Each row is a point on a landscape with many valleys, with its height.
A ball rolls from a point to the lowest of its 2 nearest points, and stops where none of them is lower. Distance is the straight distance between rows; heights are no part of it.
j166: [  7  30 -20  -2  17  -6   1 -19  -7  16   5 -14  -5   7   8  62  -4  24
  30 -17  -8 -38]  (h 559)
j265: [ 22  -2  21  -1  -7  -2   0  10  12 -27 -29 -13  -6 -22  -3   5   1   7
  36 -51  15   9]  (h 293)
j114: [  4  -7  41  14 -31 -24  16  21   9   2   3  24  16  16  21   1   4  27
 -23  35  -7   5]  (h 125)
j797: [-11  32   4  13 -16 -13 -27   5 -15  21   0  57  44  -1 -27  -9   1  -2
  -8   6  16  36]  (h 413)
j149: [-11  16  54   6 -24  14  -3  35  -1   8 -30  50  35  -3 -40 -17  21  18
  47  -8 -17  10]  (h 566)
j137: [ 23   0 -10  -7   1 -31  17 -11  25 -17  20 -32  36   2 -22  -5  -8 -30
  -2   1   5  25]  (h 307)
j144: [ 12  -7  18  64 -14  13 -24 -21   6 -40  -9   3 -23  -8  13  23 -19   9
  23 -16   7  -6]  (h 589)
j67: [  9  10  29 -14 -13  19 -21  -3  -1 -27 -15 -47   0 -40 -15   6 -11   5
   1  -6  17   8]  (h 383)
j448: [ 13  30  23 -10  -5  29  -4 -17 -14 -16 -12 -19  -9 -26 -10  -7   0 -40
   2 -20  16  31]  (h 442)
j416: [-11 -24  33  -4  10  -4  44  14 -13   6  11   6 -14  33  36 -12   6  -8
 -31 -19   1   3]  (h 661)
j821: [ -9  12  -4 -23  30   9  16  -1  33 -23 -30  14  14  -6 -17   3  14  20
   1  26  26 -22]  (h 314)
j234: [-20  -6 -31   7  24  -8  -7  23  18   3  11 -16   0 -43   8   6  18  -2
  12  -7  31 -22]  (h 623)
j640: [  2 -22  19  15  -5  -1   4 -12  36  -9 -16  28  10  31   6   1 -30  21
 -21  18 -11   2]  (h 211)
j122: [-30 -35  -8   6  11  -3 -10  -7  19 -13  33 -16  11 -26  23   6  23  -3
  40   6  -4 -19]  (h 651)
j879: [  3  -6  -2  -5  13 -39  -8  -9  23   1  -1 -45  -1  26   0  13 -11  10
  33  13 -24 -21]  (h 499)
j305: [ -8 -12 -34  -1  17  16  15  10   8  23  19 -13 -11 -20 -19 -56   9   4
 -38  12   5 -23]  (h 536)
j944: [ 22 -13 -13  36  15  -9 -27  -9 -22  15 -35  -8   8  -5   1 -25 -14  14
  22 -23 -20  17]  (h 684)
j522: [ 13   4 -43   2   8  -4  20  15 -17  -6  23  43   7  20   7 -22  12  13
 -34  28  20  -3]  (h 596)
j580: [  2  -7   0  10   7  20 -20  -3 -51  -6 -19 -28 -29  -3  35  11  -5  20
  19  -2  -6  -5]  (h 132)
j801: [ 13  -1 -14 -49 -21   5 -24  -4 -37  -3  22  -6 -23   3   4 -19 -20 -24
 -30 -16  18  26]  (h 493)
j12: [  2  27  20  -1 -41   2   7  -6 -16  22   2   7 -33  14 -30   9  -2   1
  12  14 -11   7]  (h 296)
j174: [ 16   2  -2  28  11  16 -29 -42  15 -32  18  46  -6  -1  -4  37 -15  16
  42 -21  10  -3]  (h 558)
j204: [-19 -14   3   2 -12 -13  25  40  22  28 -28  63  33  35 -35 -26  16   3
   6  37  -2  -3]  (h 551)
j984: [-36   7  -8   9  24  -8  -9  -3 -19  10  39  10  -6  10  35  -2  12 -21
   1 -29  23   0]  (h 302)
j205: [-25 -20  -1 -13  -5  17  15   6  18  10   5 -53 -23 -20 -41 -29   7  22
 -17  23 -11 -22]  (h 489)
j991: [-17 -16   3   4   5  -9 -36 -19  39  -2   0 -52   6  -5   4   5 -30  12
   4  13 -34  -5]  (h 466)
j930: [  1 -16  -9 -43  -1  29   0 -20 -10 -10  43 -24  19 -35  15 -16  27  -5
   5  31 -27   9]  (h 303)
j871: [-34 -24 -18   1  15  25 -31  -2   4  11   0 -32 -17 -31  40 -28  -3  -9
   0 -28  -5 -13]  (h 696)
j737: [  3 -16 -29 -16  23  -7  -5 -10  28 -19 -15 -22 -16  11   6  48   3   0
  39  26  -7 -24]  (h 529)
j223: [  0 -29 -24 -26  28   2   1   2 -13 -17  11 -14  16  23  13 -28   5  -6
 -17 -36   4  20]  (h 168)
j590: [-11 -39 -22   1  22   7  26  19 -24  -1  10  -5 -27  31  46  -4  21  10
  -8   0  10 -11]  (h 638)
j668: [  3  44 -21 -38  38   0  15   0  11  -1 -26 -17   1 -14 -22  24  26  -4
  11  29   6  -2]  (h 348)
j855: [ 19  29  20  -8   4  -1  15  -4 -26  10 -21   8 -11  16  16  31  24  27
  45 -23 -11 -22]  (h 588)
j315: [ -4 -11   5  -1  -2 -23  24  20  31  10  -2 -48  -3  -7 -19 -18  -7  45
  -3  -1  11 -41]  (h 425)
j317: [-16 -49 -29  -6  12  -1   4 -11  -6  12  -1 -45   3 -37  30  -3  11  -9
  39 -20 -19 -25]  (h 673)
j470: [ 33 -19  -4  -9  -9  -5  13   0  10 -17 -16 -29 -18   6  24 -22 -10 -46
  -7 -32  -9   6]  (h 421)
j299: [  8 -18  -3  -1  33  28   6 -33   9 -43  -4  14 -13   8  -3  32   0 -13
  40 -35  13  -6]  (h 526)
j333: [ 10   4 -19   2 -10  15  -8  28  -7  35 -25  53  16  -7   4 -56   6  -6
 -32   4 -10  23]  (h 642)
j269: [ -3  19 -12 -24  28  25  10  -8  -6   3   7 -17  21 -38 -19  -9  34  15
  -1  44  -1  15]  (h 355)
j175: [-11 -17 -17   5   6  -2  -8  13  -9  -4  -4  36  -6  14 -12 -40 -21   7
 -45 -34  51  -1]  (h 564)
j96: [ 19   3   7 -32   0  16   2 -29  -7 -13  21  -2  22 -14  30   5  22   8
   9 -19   4  11]  (h 240)
j627: [  3 -16 -13 -14   6  17  17 -36  23 -15  10   4  27  -4  25  30  -1  -6
 -30  -6  14  -7]  (h 172)
j460: [-20  -4  39   9 -39   2  13  25  22  15 -12  73  41  12 -26  -7  28 -10
  20  31 -13  14]  (h 509)
j982: [ 27  10 -16  10 -22   0  -9 -20 -14  13  -3  46  -6   6   9  12 -11  -6
 -28 -18  22   7]  (h 544)
j5: [ 23  -5  -3 -26 -16   9  -3   9 -21  13 -15  -5 -23  21  19 -15 -27 -35
 -33 -43   1  10]  (h 459)
j185: [-15   1  36  12 -15  24  51   7   0  16  -4  26   4  31 -56 -11   6  24
  20  -6 -23 -25]  (h 222)
j106: [ 24  22 -25  -5 -50  -9 -20   6  22  24 -10 -38 -21 -19  -5 -13 -38   3
 -35  15   7 -12]  (h 469)
j360: [ 18 -22  -1 -24   3  -8  -8 -19  14 -14  17  -4  48  11   4 -19 -25  -9
 -21 -12  -8  37]  (h 243)
j670: [ 15   7  30  29  -8  -8 -16   0  -1 -19 -25  20  13  -9 -30   8 -14  -9
  18 -20   7  36]  (h 184)
j976: [ 45 -24  -6  15  -9   1 -23  -3 -27   4 -36  -4   4  11  41 -10  -5  -4
   1 -11 -29  28]  (h 667)
j692: [ -3  22  23 -41  22   3   8 -23  37  -7  -9 -30  36 -10 -19   8  25  16
  46   3 -27  -3]  (h 226)
j596: [-30 -25  -8   6  22  43  -9 -30 -20 -17  10  -5 -14 -37  30  54  12  -6
  26  37 -37 -25]  (h 124)
j154: [  5  33 -17  24 -27 -42 -17  22  -7  18  10  38  31  -3  -2  -8  12  24
 -12  39  17   8]  (h 349)
j313: [-36 -22 -24 -31  24  -1 -13   5 -10 -12  31  -4 -10 -12  55  29  11 -25
 -17 -13  26  -9]  (h 245)
j595: [-38 -27 -32 -17  16  16   6  -8 -23 -10   6 -13 -13 -37  25  50  10 -22
  -5  16   3 -35]  (h 185)
j781: [ 10   3  15  36  -6 -29  -6  21 -18 -16   3  10  17   9  19  18  -3  45
   5  11  -5  -2]  (h 210)
j120: [-25  26  42  20 -28  18  20   6  -6  33  -1  36 -12  28 -67  13  -1 -19
   4  -7 -32  -9]  (h 310)
j853: [ 15 -20 -14  -4  -2   0  30 -27  44  -8  -8  -1 -22  35 -20  -6 -29   0
  -4  14  -3  -9]  (h 276)
j118: [ 16 -18 -39 -37  28   8  34  -5  21 -21  20  15  22   9  23 -23  11 -11
 -16 -21  15  -7]  (h 82)
j977: [  1 -26   6  -8  -4 -22  19  10  32  -8  -9  -8 -12  22 -37 -25   2  19
  19  -6  18 -26]  (h 353)
j356: [ 11  -5 -24  -6 -17 -14  12   3 -12   4  34 -41 -10 -17   5  43   0  -3
  13 -18   9 -35]  (h 587)
j987: [ 11  23 -20  -6 -29 -27 -20   5  22  29  -9  11 -18  -6   8  11 -15  20
 -27  -4  23 -14]  (h 510)
j939: [ -3  13  43 -15 -19  13  40  22  -2  -3  -5 -11 -35   2  11 -22  22 -31
 -30  -4 -11   1]  (h 689)
j410: [ 21  -3  17   0 -26 -24  30  -6  23  -6  13 -11  -9  14 -16   4  -2 -56
   9  -8  -7  18]  (h 367)
j258: [-28   7   3  23  18  46 -33 -11 -36  -4  -6 -27 -19 -34  41  40  18   7
  26   6 -24  -6]  (h 56)
j259: [-17  24  46  49 -15 -10 -25   5   1 -11   8  25  -2  12 -27  23 -26 -17
 -11   8 -12  35]  (h 66)
j349: [-20  24  38  16  24   8 -12  -4  -4 -27  29 -12   5   3 -32  24 -10  -3
   4  21  -7  27]  (h 171)
j825: [  9 -13 -18   0 -20   6 -32  -9  18   9  -9 -67   2 -21   2 -22 -43 -12
 -25  -2  -8   5]  (h 423)
j24: [ 12   4  -4   6   0  -8 -24  26  -3  -7 -28   7 -13  -5  45  -3   4  -2
 -22   9   5  19]  (h 645)
j65: [  2  -1 -31  18  11   3 -31 -14 -45  -7  18  -3 -21   8  24  38 -13   2
  -9  11  10  15]  (h 197)
j147: [ -3   8  42   1  -3   2  39   3  10   6  -6   6  31  11 -45 -17   8  16
 -13  19 -23   3]  (h 116)
j148: [ -3   5  23  10  21  30  -5 -31  -5 -15  -9   5 -36  -3 -12  -6  -6 -29
  32 -32   0  12]  (h 488)
j68: [-12   2  20  -1  14  28  32   4  19   0 -25  28  20 -18 -15 -38  20  24
  -1  12  -1   0]  (h 225)
j989: [-18  -2 -35 -26  15   2 -14   9 -40  20  25  -1 -24   4  -4 -27 -26  -1
 -50 -31  24  -8]  (h 528)
j787: [-22  -9 -20  11  18 -13 -10  20  42   0   4 -12 -33 -14  -3 -28 -11 -31
  -9  -7  31 -15]  (h 585)
j910: [-22  17 -13  -6  30 -13 -22  12 -30 -11  25 -27   5  17 -15  45  -6  12
   8  27   7  15]  (h 244)
j911: [-19  49  42 -33   6  -9 -11  -4  23  14  -5   4   3   1 -18  12  19   1
  26   9 -20   3]  (h 123)
j531: [ -9  17  30  -8 -13  -9  12   6 -15  24  -1  60  33  29 -15   1  14 -25
  -1  11 -18  31]  (h 463)
j363: [ 34 -13  -1  10 -25 -12   4  -1   2   3  36 -40   6  -4  -7 -37  -2 -16
 -20   5 -23  14]  (h 368)
j388: [-26  18   5   5  13 -15   6  21   9  13 -19  57   2  25 -38  -1   5  11
  31   5  17  -7]  (h 594)
j37: [ 22   9   3  25 -42   2  -2 -34   2  10  53 -24  14 -24  -4   6 -15 -24
 -41   5  -8   4]  (h 412)
j474: [ -7  33  30 -35 -32 -10 -13 -11   5  25  -2 -32 -28   7   4   5 -11 -14
  10  10 -23   1]  (h 224)
j213: [ 52  -5 -37  -2 -14   1   3  -4  -2  -4 -17  45   7  12 -14  -5 -21   3
 -24  21  23   8]  (h 569)
j517: [-18   6   2  14  -4 -14 -13  26   2   4  -6  50 -25   5 -22  -7   1  -2
  -6 -14  53   5]  (h 603)
j376: [-20  35 -18 -17  43 -24   8  12 -17  11  -4 -24  -4  24 -24  19   8 -14
   0  17  -1   6]  (h 295)
j665: [ 22   7  -1  35   1   3  15  -3 -22   1  -2 -25  34 -29   2 -13  11  14
  10 -24 -17  -4]  (h 706)
j230: [  1  17  -3  44 -25 -30 -14  37 -36  26 -11  19   0   6 -14   6 -12  32
 -16   9   4  -4]  (h 282)
j280: [  9  -9  -4 -15   5  -8  20   6 -27 -10  16  -1 -11  18  45  20  30  33
  22   1   8 -32]  (h 616)
j453: [  9 -15  13  54 -12  -1 -35  -3   7 -12 -27 -10 -18 -14  32  -5 -25   6
  -6  28 -11  11]  (h 618)
j709: [ 12   4 -21   4  -2 -15  28  19 -12  29  -2  48  16  32  30 -27   9   1
 -41   9 -19  -3]  (h 617)

Call two points neighbours if one is among the 2 nearest of the other. Go from one point of each pair to the other, from neighbour to neighbour, staying as low as possible. Name the highest point that can't be avoided.
j114 and j259 | j517
j258 and j911 | j668
j147 and j911 | j120
j259 and j258 | j910

For each start below, name every point that the ball comes to, in order.
j517 | j175 j989 j801 j5 j470 j410 j137 j360 j223 j118
j388 | j204 j460 j531 j797 j154 j230 j781 j114
j149 | j460 j531 j797 j154 j230 j781 j114
j144 | j174 j299 j148 j448 j67 j265 j670 j259
j709 | j522 j213 j982 j987 j106 j825
j305 | j205 j315 j977 j853 j640 j114
